A landscape with many valleys, sampled at points; each row gives a point and its height.
A ball rolls from a point to the lowest of its 4 nearest points, and stops where none of them is lower. Distance is the straight distance between rows; heights are no part of it.
nimab h=112: [154 169 109 129 144  84 187 189 189 174 127 101 132 104 107 104 108 118
  77 107 118 126  82 152 156 166]
tas h=227: [185 129 170 133 145 132  82  99 121 130 108 108  43 167 101 125 191 120
 138 107 168 108 159 161 105  85]
fudos h=157: [126 149 116 146 134  96 189 181 153 162 105  91 154  62 135 100  62 147
  66 120  91 174  40 171 157 181]
tori h=135: [145 106 175 131 117 119 123  79 129 113 166 191 135 163 160 146 155 124
 141 144 132  95 188  93 122 127]
nunut h=229: [108 114 121 127 120 128 132 107 119 114 129 155 155 150 141 143 151 144
 123 136 112 112 155  84 121 122]
Feluf h=201: [175 112 177 134 134 117 101 100 148 136 152 142  76 159 139 148 197 112
 154 110 137  93 162 121 105 114]
Tig h=274: [ 60 114 101 126 128 163 176 145 118 115 132 139 191  96 141 184  87 153
 156 119  90 137  94 114 113 124]
Fov h=116: [108 151 118 152 130 110 185 182 173 161 154 121 146 109 116 135  88 109
 132  84  95 130 100 138 129 163]
bivak h=264: [127 105 107 116 123 112 100 115  97 108 125  87  96 139 126 118 146 114
 168 127 132 126 157 143 116  96]
vezik h=257: [174 131 152 134 136 138  75 106 114 127 107 100  41 158 112 120 166 120
 140 114 179 119 155 160 112  89]
zavil h=100: [145 164 124 144 128 100 184 190 183 170 148 116 125 103 106 115  82 112
 100  85  97 138  91 148 144 171]
zoki h=216: [106 132 136 136 118 130 191 143 166 150 152 187 193 142 121 146 138 149
  91 138 108  95 138  63 123 154]
dezov h=254: [146 113  74 155 131 115 131 114 153 146 135 106  87  76 137 130  81 100
 183  75 107 131  96 159 103 135]
Rup h=339: [194 144 124 127 151 120  84 113 140 127  85  62  20 129 107  95 168  98
 147  89 160 126 109 203 109  81]
luzi h=115: [129 174 157 166 139  98 208 219 195 156 143 146 147 129  86 119  84 107
 101  83  87 143  89 146 145 173]
fafel h=219: [157  95 130 127 118 102 123  97 148 129 154 125  80 140 154 164 174 105
 191 114 126  94 150 134  95 102]
daf h=268: [142  86 199 124 128 161  71  64  81 108 144 183  84 166 132 147 134 117
 167 145 198 113 193 140 115 117]
Gote h=137: [134 129 145 132 108 113 100 106 112 110 126 154 120 160 124 110 170 124
 107 145 137 104 164 106 126 134]
nuver h=272: [116 125 174 136 133 143  82  92 107 114 124 183 150 152 117 100 125 130
  91 170 180 124 187 114 139 135]
Firon h=158: [ 99 135 112 155 123 129 169 155 148 155 156 126 120  94 124 145  76 107
 165  66 105 137 101 152 117 157]
nufin h=109: [151 148 135 144 135 103 192 180 197 170 138 135 142 150 104 142 136 113
  79 130 130  97 119  93 135 156]
rafo h=106: [169 155 155 139 143 107  99 150 127 123  85 128 122 183  99  83 173 135
  35 162 135 115 123 132 172 145]
mumu h=197: [117 125 108 159 125 138 152 132 148 142 155 134 111  87 138 149  67  98
 195  72 101 132 110 151 100 140]
galag h=265: [156 159 102 114 144  76 122 152 135 148  92  54 102 103 145  82 130 135
  73 138 116 150  70 167 172 153]
Nini h=576: [103 131 139 110 118 159  65 126  59 108  88 128 146 130 117 115 119 145
 114 177 159 162 147 138 162 121]
ziko h=252: [ 92 140 125 114 108 147 118 143  96  95 107 136 188 126 132 119 138 167
 101 176 116 152 129 111 152 122]
pud h=91: [183 148 159 136 145 112 107 131 137 137 107 129  95 188  94  87 192 112
  61 132 152 102 142 122 133 132]
zedak h=323: [ 96 106 131 124 105 145 149  93 113  93 152 192 187 145 154 162 118 148
 141 146 106 107 168  79 124 118]
rof h=83: [168 141 163 143 138 115 123 117 152 131 134 157 109 172 107 101 183 116
  79 152 137 101 157  95 126 142]
piza h=380: [125  69 126 110 151 187  42  71  47 114  95 136 107 147 136 147  83 128
 167 164 212 142 173 151 123 101]
Guka h=666: [ 95  99 129 110 142 200  47 103  20 112  71 137 146 123 128 123  90 142
 121 192 180 165 140 139 152 105]
Ler h=275: [151 156 146 104 141  78 118 162 116 142  58  37 120 124 138  79 153 146
  53 155 115 161  64 176 185 135]
mera h=214: [ 89 137 121 132 117 147 181 142 138 105 125 166 212 130 129 160 113 159
  89 145  94 122 115  85 142 135]
dibet h=182: [ 90 113  97 120 118 130 148 136 130 117 132 126 150 126 137 131 118 131
 139 125  99 123 128 105 118 129]
Nur h=193: [141  93 130 136 119 119 147 107 170 152 179 143  81 126 147 186 119  87
 200  86 126 100 129 127  86 119]
Nam h=195: [155 146  79 144 116 116 145 148 168 148 132  82  97  66 133  93  94 113
 141  77 122 145  75 161 128 157]
sed h=440: [116 107 110 119 131 127  70 122  80  98 111  75  66 132 124 119 116 120
 177 123 156 155 143 195 127  99]
resal h=317: [117 107  75 121 127 109  80 116 111  97 123  68  89 115 136 116 121 115
 192 120 114 142 128 168 118 108]
fuze h=80: [108 103 141 123 113 132 182 124 156 151 158 168 164 153 140 176 123 133
 133 122 105  80 148  78 106 140]
pavil h=146: [124 130 157 159 127 115 196 146 171 164 188 154 122 122 106 155  97  90
 163  68 115 108 125 123  95 142]
moru h=355: [188 130  67 148 123 118 127 133 166 136 131  86  65  68 137 111 122 102
 177  83 133 148  83 172 106 136]
dano h=405: [ 86  90 109 111  98 141 106  99  80  77 123 153 175 139 146 166 108 147
 172 161 111 151 166 121 118  91]
movik h=145: [ 86 142 113 132 125 132 190 170 150 137 137 124 174 100 121 149  95 146
 107 117  99 137  82 120 141 158]
tuze h=181: [138 105 172 135 123 132  98  85 102 103 154 187 120 166 139 138 159 119
 159 147 152 111 197 112 122 113]
Niva h=430: [160 151  92 107 133  94 112 133 145 139  89  45  95  84 139  66 136 118
 113 115 119 154  64 165 151 154]
sefud h=267: [108 104  99 127 109 122 124 117 123 117 137 128 130 124 133 145 132 136
 154 128 117 113 141 109 113 104]
nal h=462: [102 140 161 129 120 162  99 110  79  96 118 180 196 135 122 123 137 141
  90 190 149 161 153 101 142 130]
delid h=571: [120 155 138  98 122 111 122 153 111 119  78  89 173 124 135  85 151 167
  70 166 111 164  92 141 171 144]
fabu h=476: [154 140 100 124 135 118  78 114 123 109  96  53  56 121 131  94 149 111
 149 110 141 144 118 179 123  96]
Deko h=231: [132  97 120 122 106 120  96 107 107 106 139 112 104 149 140 141 142 115
 159 129 132 117 168 132 106 101]
pevut h=58: [137 151  91 145 122 114 165 161 144 151 117  86 115  63 145 109  67 125
 136  89 102 160  58 170 143 171]
vukev h=176: [203 138 119 155 157 105 125 109 190 153 135  99  53  93 122 128 186  93
 168  85 150 109 115 153  95  80]
nosav h=348: [109  93  62 144 128 131 130 117 132 123 148 108 100  79 151 149  67 113
 208  95 108 141 109 149 102 122]
vugi h=204: [ 71 113  82 140 123 141 167 130 131 133 137 127 142  85 131 153  66 116
 179  93  94 148  93 138 113 133]
pomem h=369: [ 93 143 158 116 119 162  99 119  68  89 107 158 206 127 131 116 141 159
  87 194 138 163 140 117 151 121]
zub h=241: [ 80 107 118 135 115 158 179 122 120 122 139 176 194 136 144 178 108 151
 141 130  92 116 127  78 111 120]
Rava h=306: [148 147 125 101 144 113  98 140 130 125 104  78 107 143 128  86 159 133
  93 126 130 127 109 133 152 136]
vaka h=161: [171 102 142 123 145 124 152 121 184 162 181 139  64 127 154 185 155 110
 187  87 134  76 131 120  84 101]
tupi h=487: [176 144  98 123 146 115  89 114 133 121  94  44  49 113 130  88 173 103
 146  98 143 150  95 195 127 113]
Suta h=441: [108 152 150 106 108 147  83 137  66 109  70 110 178 125 121 105 134 167
  87 187 140 165 114 136 167 128]
muze h=230: [112 152 148 117 123 141 108 134  91  98 106 149 183 139 128 106 140 156
  74 180 124 144 137 104 152 128]
mir h=270: [ 99 121 140 121 112 135 168  94 127 119 151 204 182 152 138 148 138 131
 120 150 117  93 170  71 120 131]
dunad h=572: [107  91 158 126 128 153  72  79  56 111 119 184 144 149 127 139 120 117
 142 169 185 132 195 120 120 121]
bapa h=398: [109 152 157 102 123 144  74 147  73 120  70  91 148 123 137  95 120 176
  77 181 149 171 103 149 178 125]
fufu h=69: [158 139 130 124 136 119 116 132 145 136 123 118 122 163 114 108 170 125
  93 139 124 108 142 107 141 133]
kaleb h=85: [153 161 145 130 128 113 126 151 136 127 103 136 148 173 111 102 162 126
  57 152 118 115 131 103 155 148]
suvib h=482: [ 82 136 142 122 122 149 122 104 105  80 132 180 204 138 145 139 134 152
 110 169 122 141 162  97 124 112]
buged h=129: [147 127 139 122 126 123  94 116 116 122 110  97  99 160 121 108 177 125
 111 128 141 120 151 125 129 125]
pif h=147: [ 86 155 131 130 140 144 211 188 143 141 124 124 184  79 125 140  79 155
 102 129  89 168  49 157 143 166]
lig h=218: [103 162 180 132 144 141 109 102 110 110 121 205 178 168 109 108 145 119
  69 182 171 142 171 101 144 146]
tinir h=372: [ 94 128 157 140 123 153 204  95 148 102 161 230 209 141 138 179 127 146
 105 142 107  89 152  52 111 137]
nufas h=207: [202 118 165 131 174 120 110 104 162 159 141 122  64 146 126 142 201 107
 147 100 152  94 139 127  92  89]
mafu h=190: [ 83 131 115 141 125 152 197 154 146 139 143 164 197 129 134 165 112 149
 107 124 102 104 118  81 128 152]
saz h=156: [198 129 151 133 143  98 150 121 211 179 171 125  66  98 134 165 162  94
 180  86 149  93 131 124  94  95]
kug h=136: [142 154 165 142 146 123 100 130 122 116 101 162 140 186  95  89 159 128
  50 162 159 123 163 103 160 147]
lorul h=149: [170 137 119 149 133 113 157 138 179 164 162 111  75  85 117 129 104  88
 170  72 129 117  97 147  96 130]
fuz h=206: [147 162 167 113 135 125  91 151  88 130  70 102 125 149 119  83 141 155
  44 165 148 149 134 145 184 146]
rif h=484: [100 107 137 130 116 151  96  91  68  81 133 174 181 132 145 143 133 147
 152 159 131 137 173 110 122 108]
pipo h=187: [154 133 195 145 140 136  85  97 121 132 132 176 100 175 106 114 158 131
  79 155 179 119 193 123 139 132]
Minad h=196: [124 165 169 131 148 144  89 133  96 128  82 150 154 156  94  78 138 150
  34 175 171 143 149 116 175 142]
Zepi h=273: [ 56 117 133 114 103 191 202 135 114  71 131 165 231  97 119 182 103 165
 123 161  82 166  69  88 121 117]
bok h=338: [127 133 130 109 118 126  81 128  83 108 100  82 117 145 123  95 147 144
 116 140 132 138 130 149 147 120]
Gule h=475: [112  94 156 137 143 176  66  73  70 131 109 171 124 141 121 126 106 121
 114 165 222 134 175 112 150 121]
zapaz h=128: [110 138 137 143 130 117 189 180 175 165 158 141 153 125 111 151  97 117
 108  97 110 117 107  95 121 157]
Mazi h=452: [174 151 103 130 150  98 117 133 172 151 131  74  72 116 126  99 168 100
 126 101 129 118 101 142 136 125]
lus h=312: [113 145 137 114 125 123 101 128  91  98 116 143 149 161 122 112 151 148
  89 154 125 126 153 122 136 126]
Nufo h=431: [121 117 152 131 125 166  65 100  58 127  98 145 122 144 123 118 110 139
 120 170 186 149 169 137 134 113]
Tiva h=314: [148 152 130 107 135  97  94 142 116 136  67  28  78 120 131  74 135 151
  81 135 131 160  81 182 164 138]
kazod h=185: [195 149 142 140 160 122  89 118 148 142 115  64  40 151 100  91 180 120
 118 103 164 123 119 161 112  80]
netun h=246: [ 63 129 122 130 115 175 193 157 119 110 123 144 201  96 126 165  95 160
 119 134  79 147  92 103 131 133]
bopu h=50: [ 84 106  56 110 128 134 108 119 120  95 128  92 123  78 156 123  96 134
 171 106  91 156 104 144 137 113]
Zubu h=329: [ 96  98 145 132 123 140 162  84 122 111 177 210 172 154 164 180 126 143
 165 127 103  94 168  76 107 131]
meni h=107: [127 162 123 139 138 100 195 198 174 161 137 125 151 101 109 113  83 130
  83 117  97 133  68 142 160 168]
goriv h=718: [ 94 141 160 107 142 195  82 113  54 114  62 132 186 116 127 105 109 177
  63 221 176 188  99 137 159 132]
monu h=194: [144  87 159 122 122 126 136 104 136 122 175 175 102 156 167 178 170 127
 183 129 125  83 161  98 105 127]
zof h=295: [112 138 184 132 134 120 106  84 116 101 152 209 171 163 135 116 147 123
 114 168 161 118 194  95 130 130]
buviv h=556: [108  98 110 101 122 160  43 120  44 112  81 102 134 133 124 140  90 135
 169 165 170 163 156 157 140  98]
ves h=239: [169 118 104 129 151 127 114 108 143 137 130  72  72 114 131 126 160  82
 173  88 134 130 118 158  97  92]
nobo h=96: [156 126 161 126 139 111 117 105 141 125 150 173 127 159 137 128 174 120
 115 137 126  93 174  87 112 132]
Voda h=92: [142 126 129 122 128 108 131 125 142 130 146 113 113 142 127 136 168 115
 133 125 127 104 144 107 116 123]
muzo h=159: [155 130  84 131 129 112 142 133 169 151 133  84  94  92 130 119 111 100
 144  91 115 119 106 132 118 126]
Pegib h=113: [150 169 136 170 124 115 184 185 191 155 164 139 115  98  88 108  68 107
 137  74  88 151  93 161 133 177]
badaf h=108: [185 148 144 127 155 115  98 132 141 124 103  89  78 158 109  99 182 117
  93 113 151 111 133 125 120 123]
Viza h=140: [158 133 130 150 129 110 158 149 195 184 168 125  97  97 116 142 110  96
 153  65 126 119 114 121  96 130]
Mopid h=139: [137 152 110 168 131 117 162 159 148 149 152 126 102  81 101 123  51 109
 173  57  99 149  93 169 119 172]
vamu h=121: [157 141 151 142 128 110 190 177 196 177 172 156 140 147 105 134 126 103
 103 100 121  97 120  90 115 148]
Vobi h=143: [156 115 150 138 127 111 172 143 200 180 174 140  91 119 124 157 120 100
 152  81 127  89 133 114 101 128]
Voli h=127: [155 143 111 129 140 109 157 145 176 172 155  99  92 106 121 125 130 104
 126  92 127 115 101 126 114 127]
fopus h=60: [113  89 144 125 112 127 175 118 150 142 181 178 116 141 159 191  99 111
 198  96 114  90 139  99  80 134]
Lur h=212: [101 141 115 124 132 112 177 160 150 133 111  86 185  94 147 112 111 159
  88 149  94 153  55 137 166 158]
gime h=222: [150 107 132 121 122 144  56 107  74 124 113  97  66 155 124 116 144 122
 149 116 170 133 163 153 121  99]
kemu h=142: [125 116 119 134 119 112 172 120 173 161 171 142 124 136 133 158 127 115
 153  96 117  92 125  96 102 126]
zif h=55: [134 151 109 104 145 108  81 134 109 125  85  54  92 113 138  85 142 139
 107 131 132 146  93 177 167 126]
Vifa h=151: [ 78 111 106 131 116 129 193 136 134 145 152 149 158 132 124 167 102 130
 128 102 108 109 116 102 112 143]
bovo h=498: [110 107 107 112 110 141  66 120  64 104 104  73 104 133 115 121 122 134
 154 142 149 163 136 166 142  95]
pilam h=189: [164 130 100 174 107 127 143 151 152 143 153 128  78  71 118 141  59  95
 212  57  95 146 105 169  96 144]
kero h=148: [167 165 118 114 160  97 144 167 171 158  97  72  93 132 106  90 170 110
  71 123 128 115  80 144 161 145]
rel h=224: [100  86 135 130 107 134 143  96 115 104 165 183 154 153 166 177 130 141
 173 123 108 104 162  93 110 118]
darar h=261: [177 150  84 159 112 127 129 157 148 144 130 109  69  53 130 125  60 119
 190  59 114 154  79 168 103 151]
mez h=346: [147 138 107 110 133 108 104 127 127 133 100  57  94 126 127  88 152 113
 119 107 113 137  94 154 140 126]
lavo h=184: [166 104 179 131 130 136  77  95 105 125 134 144  67 162 134 130 175 118
 156 122 154 102 183 140 103 102]
puso h=150: [176 132 156 152 135 113 164 130 208 169 182 148  70 104 137 173 129  96
 188  75 144 103 118 139  77 106]
Gokug h=404: [ 93 124 132 121 103 149 108 123  87  95 122 151 186 135 136 130 130 150
 135 162 118 144 169 117 137 109]
Gova h=152: [118 153 131 112 120 122 130 147 124 115 108 128 171 140 127 108 155 159
  71 179 111 127 122 102 158 142]
Vob h=595: [ 90 126 136 103 117 166  66 120  60 104  89 122 181 112 130 123 118 163
 132 193 142 168 127 140 139 106]
sese h=111: [135 157 151 120 129 122 111 154 109 116  96 115 144 157 113  87 172 144
  55 169 127 125 124 123 164 152]
mub h=363: [100 117 201 127 163 151  85  51 101 131 129 200 128 165 123 125 123 114
  99 167 217 115 190 113 141 121]
bif h=223: [151 108 190 141 137 146  78  73 100 135 145 189  90 172 126 132 155 123
 135 139 189 113 187 132 128 121]
zep h=103: [208 161 144 122 169 108 116 147 151 143  88  99  81 178  98  71 194 111
  57 123 152 109 115 124 159 128]
fuge h=525: [ 93 156 155 128 129 136 146 105 121  84 132 211 223 150 127 136 151 149
  76 177 122 135 153  65 144 123]
bub h=305: [102 146 191 130 157 157  91  84 108 128 102 188 160 160  99  99 125 126
  49 178 196 138 165 111 162 139]
Fodum h=569: [ 94  89 116 106 109 161  64 124  40  93 101 119 149 128 128 140  90 146
 172 190 145 171 160 141 118  90]
ros h=340: [ 76  87 106 117 109 147 142 106  96  92 140 169 176 140 150 183 108 156
 178 139  94 128 164 105 109  93]
fam h=102: [137 142 108 123 131 111 196 162 175 166 141 135 161 128 114 124 130 128
  84 129 112  99 112 105 139 154]
monub h=271: [ 86 140 108 121 117 129 146 141 120 114 116 119 174 112 146 124 125 153
 115 142  96 137 105 117 146 132]
Ribe h=379: [168 128  79 137 136 120  89 110 139 117 107  51  45  90 134  96 143  92
 178  96 132 137 107 182 111 103]
ronon h=141: [118 110 162 140 112 129  93  97  92 106 130 174 141 160 137 128 144 129
 134 155 148 129 188 117 127 124]
komi h=491: [ 95 105 134 110 105 133  79 111  66  86 122 136 148 136 137 138 116 137
 166 164 132 143 169 128 116  94]
Vikid h=294: [130 132 137 120 121 144  78 123  83 111 107 139 130 149 126 108 146 138
 109 151 153 141 160 125 143 128]
Bil h=407: [ 85 119 129 112 103 160 104 117  68  81 117 149 204 119 139 137 114 159
 153 186 113 170 147 124 127 102]
rizan h=236: [159 145  82 134 136 105 146 152 173 153 129  85 107  77 130  95 111  96
 123 100 113 127  86 154 146 149]
fikef h=175: [125 103 138 122 110 121 131 103 132 119 160 162 127 155 151 151 158 128
 150 144 124  95 167  95 119 137]
dom h=499: [ 99 151 139 106 101 177 134 136  78  67 109 158 225  99 130 129 135 176
  93 218 118 185 109 107 142 116]
lete h=94: [140 150 113 122 135 115 156 158 142 142 126 136 151 148 117 111 154 135
  74 143 106 112 122  83 157 148]
San h=179: [ 80 139 103 121 133 129 180 149 134 131 106  94 183  75 150 132  90 172
 105 133  90 162  49 148 145 161]
Boko h=164: [109 136 156 143 117 128 220 162 158 161 164 180 169 148 110 171 100 124
 108 103 106  90 133  78 109 158]
zod h=377: [109 113  74 122 129 116 113 124 111 110 116  76 101 102 142 118 126 120
 158 103 104 144 108 150 133 111]
duz h=144: [142 147 106 114 140 105 148 144 156 152 138  95 115 125 129 115 149 127
 103 111 110 118 108 124 133 142]
mon h=220: [106 134 126 121 113 135 151 111 119 104 137 170 180 145 134 148 147 155
  98 149 115 116 148  75 130 131]
feva h=336: [ 61 126 101 107 102 163 134 123  90  72 110 125 191 109 134 140 106 176
 138 163  92 157 118 125 135 101]
bizi h=328: [103 120 160 132 115 143 150  73 116 102 163 212 177 159 152 159 138 145
 147 153 115 104 182  76 122 138]
nele h=202: [192 134 139 132 158 116 101 108 165 148 132  92  43 135 120 133 213  97
 154  91 149 105 128 150  95  84]
Fakog h=119: [ 98 109  90 127 121 125 155 135 158 137 159 116 121 106 140 149 102 109
 159 100 111 122 107 126 107 133]
sil h=117: [168 121 122 134 139 106 138 143 182 161 156 116  98 127 121 130 154 101
 134 106 129 102 125 120 112 119]
Kotus h=200: [131 138  72 127 129 125 134 144 149 145 118  80 104  62 140 105  69 124
 145  93  99 161  61 156 145 157]
Gupi h=506: [109 143 119 104 124 106 112 144 108 107  92  74 143 121 148  93 140 161
 101 157 103 159 102 157 167 127]
sut h=288: [ 89 114 102 110 101 141 124 124 103  99 130 141 161 126 140 143 118 150
 146 151 106 135 138 103 128 106]
Somep h=64: [115  69 131 118 119 131 161  94 122 117 180 180 129 154 172 184 123 136
 204 113 117  88 161  98  97 122]
velub h=84: [139 101 142 122 122 128  69 107  86 113 123 131 104 161 132 129 152 118
 164 136 157 125 169 134 119 118]
Kosa h=132: [173 158 129 119 148  97 158 150 187 170 135  94  99 137 106 105 171 101
  91 119 135  95 107 107 125 131]
vopa h=209: [117 149 133 141 126 122 163 128 153 126 138 187 189 160 123 134 149 148
  80 145 108  90 148  78 125 149]
Sisab h=299: [160  92 155 127 126 155  58 104  92 134 116 123  56 168 109 133 130 127
 141 126 193 127 184 160 116 102]
geg h=131: [132 136 110 128 119 111 175 160 178 169 157 124 123 108 128 130 110 104
 119  98 116 103 122 124 128 145]
suma h=324: [ 68  71  69 117 124 134 137 106 103  85 137 126 162 106 158 178  67 136
 226 115  92 150 121 150 101 103]
Fope h=124: [107 137  95 116 124 131 167 150 153 145 139 112 149 115 128 129 118 132
  97 118 115 122  90 108 123 132]
danil h=322: [169 152 143 114 142 115  91 146 107 122  85  81  80 165 107  83 149 137
  72 127 151 126 130 161 163 138]
fira h=321: [137 105 135 116 120 161  57  91  59 124  83 110  88 144 115 125 109 132
 142 147 197 153 157 152 129 108]
motu h=186: [115 102  93 126 126 121 137 131 151 141 156 108 101 120 131 143 120 102
 171  97 125 109 132 133 113 116]
kip h=120: [176 152 141 141 138  94 194 183 202 184 161 139 119 134  80 122 117  98
  80 104 127 101 105 108 136 155]
Tibi h=250: [116 127  75 165 116 141 146 139 139 130 146 114 102  69 139 152  48  97
 222  62 102 150 108 177  95 153]
sama h=133: [ 93 139 123 149 123 144 188 166 147 152 150 133 168  93 119 157  65 120
 144  86  82 138  91 142 118 169]
fizo h=266: [123  91 132 124 112 122 110  92 103 106 153 150 140 155 142 145 139 128
 169 142 124 118 165 116 113 115]
Repu h=199: [170 125  94 143 135 109 141 116 179 148 152  98  59  86 150 130 113  80
 194  90 136 117 118 145  90  97]
Rerim h=205: [176  99 199 134 142 149  69  85 108 116 139 174  54 163 141 154 177 126
 156 126 183 100 177 148 117 117]
vaniv h=114: [119 167 128 148 127 107 192 191 161 155 145 122 145  87 129 119  68 128
 110  81  91 143  72 166 147 182]
darok h=485: [136 128 111 105 121 144  53 138  70 113  80  57  66 128 127  99 120 124
 146 129 152 154 126 199 144 104]
kivu h=300: [ 67  89  72 124 112 138 141 120 107  82 129 123 151 102 145 165  84 146
 187 124  92 141 123 136 114 100]
Puzu h=93: [176 153 142 127 146  98 138 158 157 154 118 136 132 173 104  95 188 113
  47 155 125  89 122  91 152 162]
fipag h=110: [162 122 134 130 132  99 149 124 181 166 159 136 119 148 118 133 172 106
 105 120 135  78 141  94 110 135]
Bezuk h=122: [153 159 136 162 125 113 186 171 188 170 172 133 118 113 101 135  79 102
 136  72 100 125 110 139 109 156]
Bulu h=123: [155 137 119 133 131 106 162 161 188 172 152 107 108 120 101 119 120 110
 108 108 121 112 104 120 129 148]
zaku h=225: [126  89 175 115 113 138  99  74 109  91 172 208 123 167 163 156 147 124
 185 161 154 102 207 111 116 119]
dedu h=343: [102 129 119 110 111 121 115 135 109 108 124 120 139 139 129 123 138 139
 121 151 101 128 145 123 142 123]
Zodiz h=233: [ 84 135 123 141 120 151 198 125 134 109 131 204 211 134 135 156 118 161
  90 146  99 119 125  63 121 136]
budi h=203: [179 121 173 140 135 124  77 100 129 125 140 142  76 172 113 116 183 124
 114 121 152 112 165 132 120 125]
gel h=337: [107 163 152 121 124 150 100 128  83 101  81 126 189 134 114 102 142 173
  76 192 139 163 122 125 162 138]
tifak h=126: [225 151 151 123 177 104 113 125 170 160 109  79  52 148  95 103 203 108
  94 108 153 100 112 137 116 104]
Zal h=79: [138 118  83 121 128 110  96 112 117 128 139  94  83 116 137 127 150 105
 168 106 128 128 133 136 105 104]
Kina h=563: [111  85 139 120 109 151  61 100  56 103 118 133 118 145 136 138 107 122
 180 157 161 147 175 140 107 105]
pokud h=394: [ 99 134  72 117 124 114 128 146 133 126 118  86 117  93 144 113 117 131
 129 120 105 142  91 150 148 130]
lesi h=153: [141 139 172 131 150 128 105 105 121 124 131 186 153 180 116 101 157 133
  65 157 149 112 181  95 145 151]
vetum h=256: [ 62 100  79 130 116 151 158 124 120 122 133 132 159  97 144 169  76 132
 169 110  93 131 115 132 109 115]
fel h=566: [105  93  99 115 121 139  73 122  70  96 107 101 125 126 136 127 113 133
 190 159 126 152 153 161 117  88]
didun h=228: [207 139 156 150 171 112 104  96 166 155 113  87  28 131 109 131 213 110
 147  85 168 107 127 173  86  74]
feni h=290: [131 152  82 118 137 102 149 148 143 152 106  66 127  82 148  98 118 136
 100 121 108 151  63 163 165 160]
vidi h=451: [107 115 133 111 117 144  65 114  69 111 113 119 137 140 125 116 128 133
 142 156 149 149 168 136 133 110]
sug h=134: [ 93 159 119 152 132 120 197 190 151 144 112 103 165  67 130 122  66 152
 111 108  88 186  40 168 146 186]
Silok h=392: [ 99  92  93 109 104 120  97 118 106  97 131 109 140 126 143 135 127 135
 165 131 113 139 133 127 122 109]
did h=125: [178 144 123 123 137  88 175 181 202 189 126 110 129 129  99  93 143  91
  70 134 128 113  90 120 169 158]
Dugo h=454: [122 127 134 116 119 153  65 126  62 128  84 114 118 148 119  99 120 153
 107 153 178 143 152 143 151 127]
Kefo h=226: [ 78  91 121 135 112 133 176 122 134 140 166 151 131 123 143 191  86 124
 194  98 111 108 136 115  94 126]
digav h=366: [ 88  86  88  98 110 134 103 107  77  67 130 132 169 121 148 171  96 144
 211 141 105 148 158 144  99  88]
kivat h=183: [128 151 108 111 139 104 157 160 152 144 117  87 135 122 137  91 143 133
  83 135 111 128  89 132 164 145]
Bavu h=262: [104 101 115 144 131 120 160 122 159 148 178 141 104  99 143 176  71 100
 210  74 125 109 116 131  92 139]
Molef h=171: [169 135 186 159 131 103 183 133 202 170 198 157  82 107 112 161  95 104
 190  42 114 111 120 151  94 120]
vaded h=215: [ 85 134  87 134 118 132 160 142 137 127 110 108 148  73 147 125  85 146
 136 106  89 165  75 135 142 151]
kasup h=198: [136 142  67 160 122 129 143 148 146 139 138  95  94  62 140 116  56 123
 176  87 111 149  76 173 122 155]
vaz h=232: [113 129 128 112 114 126 109 127 109  90 125 143 141 160 130 127 142 141
 122 149 137 126 178 112 125 123]
tasi h=388: [111 140  90 110 124 124 114 147 108 124 117  89 130 120 149  99 131 145
 115 131 115 129 107 135 152 126]
ket h=221: [115  70 117 114 118 127 145 102 136 116 167 152 111 135 155 176 116 128
 211 114 115  94 159 118  91 112]
Rer h=82: [175 130 133 131 137 109 123 123 156 140 133 103  76 149 114 118 192 110
 118 119 139 100 134 122 109 119]
lubo h=402: [ 99 143 175 128 154 173  77  78  82 128  96 177 153 153 117 108 106 122
  61 190 209 153 166 109 157 127]
tuga h=590: [102 143 159 126 129 168  74 117  64 117  89 156 161 130 109 108 124 147
  87 190 168 172 142 133 155 133]
Vabu h=281: [104  86  95 120 119 125 143 114 128 113 143 138 127 135 155 160 119 120
 164 115 107 106 145 108 100 123]
keriz h=130: [161 145 152 158 134 101 190 168 201 182 177 143 112 118 105 136  98 107
 144  67 110 109 121 136 106 148]
Laza h=180: [162 150 114 108 153  78 149 166 152 160  92  61 125 108 131  81 153 129
  61 152 115 140  67 150 172 148]
febe h=155: [ 65 135 100 143 130 148 176 160 114 128 125 131 177  78 124 141  70 135
 143  97  97 159  74 136 132 158]
mikog h=243: [ 88 139 120 122 107 160 173 139 116  87 117 146 211 116 139 138 125 178
  89 170  97 139 101  86 132 128]
darob h=296: [ 60  99 100 115 105 178 153 116  86  66 134 154 205 108 132 175  84 184
 157 150  72 165 103 110 116  90]
bam h=65: [132 137 163 128 135 148  72 104 102 126  96 139 115 167 103  87 133 137
  63 153 174 132 165 128 152 134]
Vogik h=118: [115 124 119 118 111 127 160 142 144 129 133 137 165 137 136 132 139 136
  98 120 113 102 128  84 131 140]
kala h=138: [226 147 152 138 176 100 132 140 192 179 134  95  81 127 107 128 202  95
 125  97 155  95 119 116 114 109]
pabo h=188: [125 147 124 130 122 124 133 122 135 112 126 159 180 160 121 113 160 155
  76 164 118 116 149  90 142 136]

Where does a ball stop that starts at each point below?
vukev => zavil
darar => zavil
Guka => velub
daf => fufu
dunad => fufu
dom => fuze
zof => fufu
puso => zavil
bif => fufu
nosav => zavil
darob => fuze
Fodum => fopus

Write out the way that a ball takes from each point below.
didun => vukev saz Vobi keriz Bezuk zavil
Tig => febe sama Fov zavil
nunut => fikef tori nobo rof fufu
zaku => tori nobo rof fufu
Tibi => pilam Mopid Pegib zavil
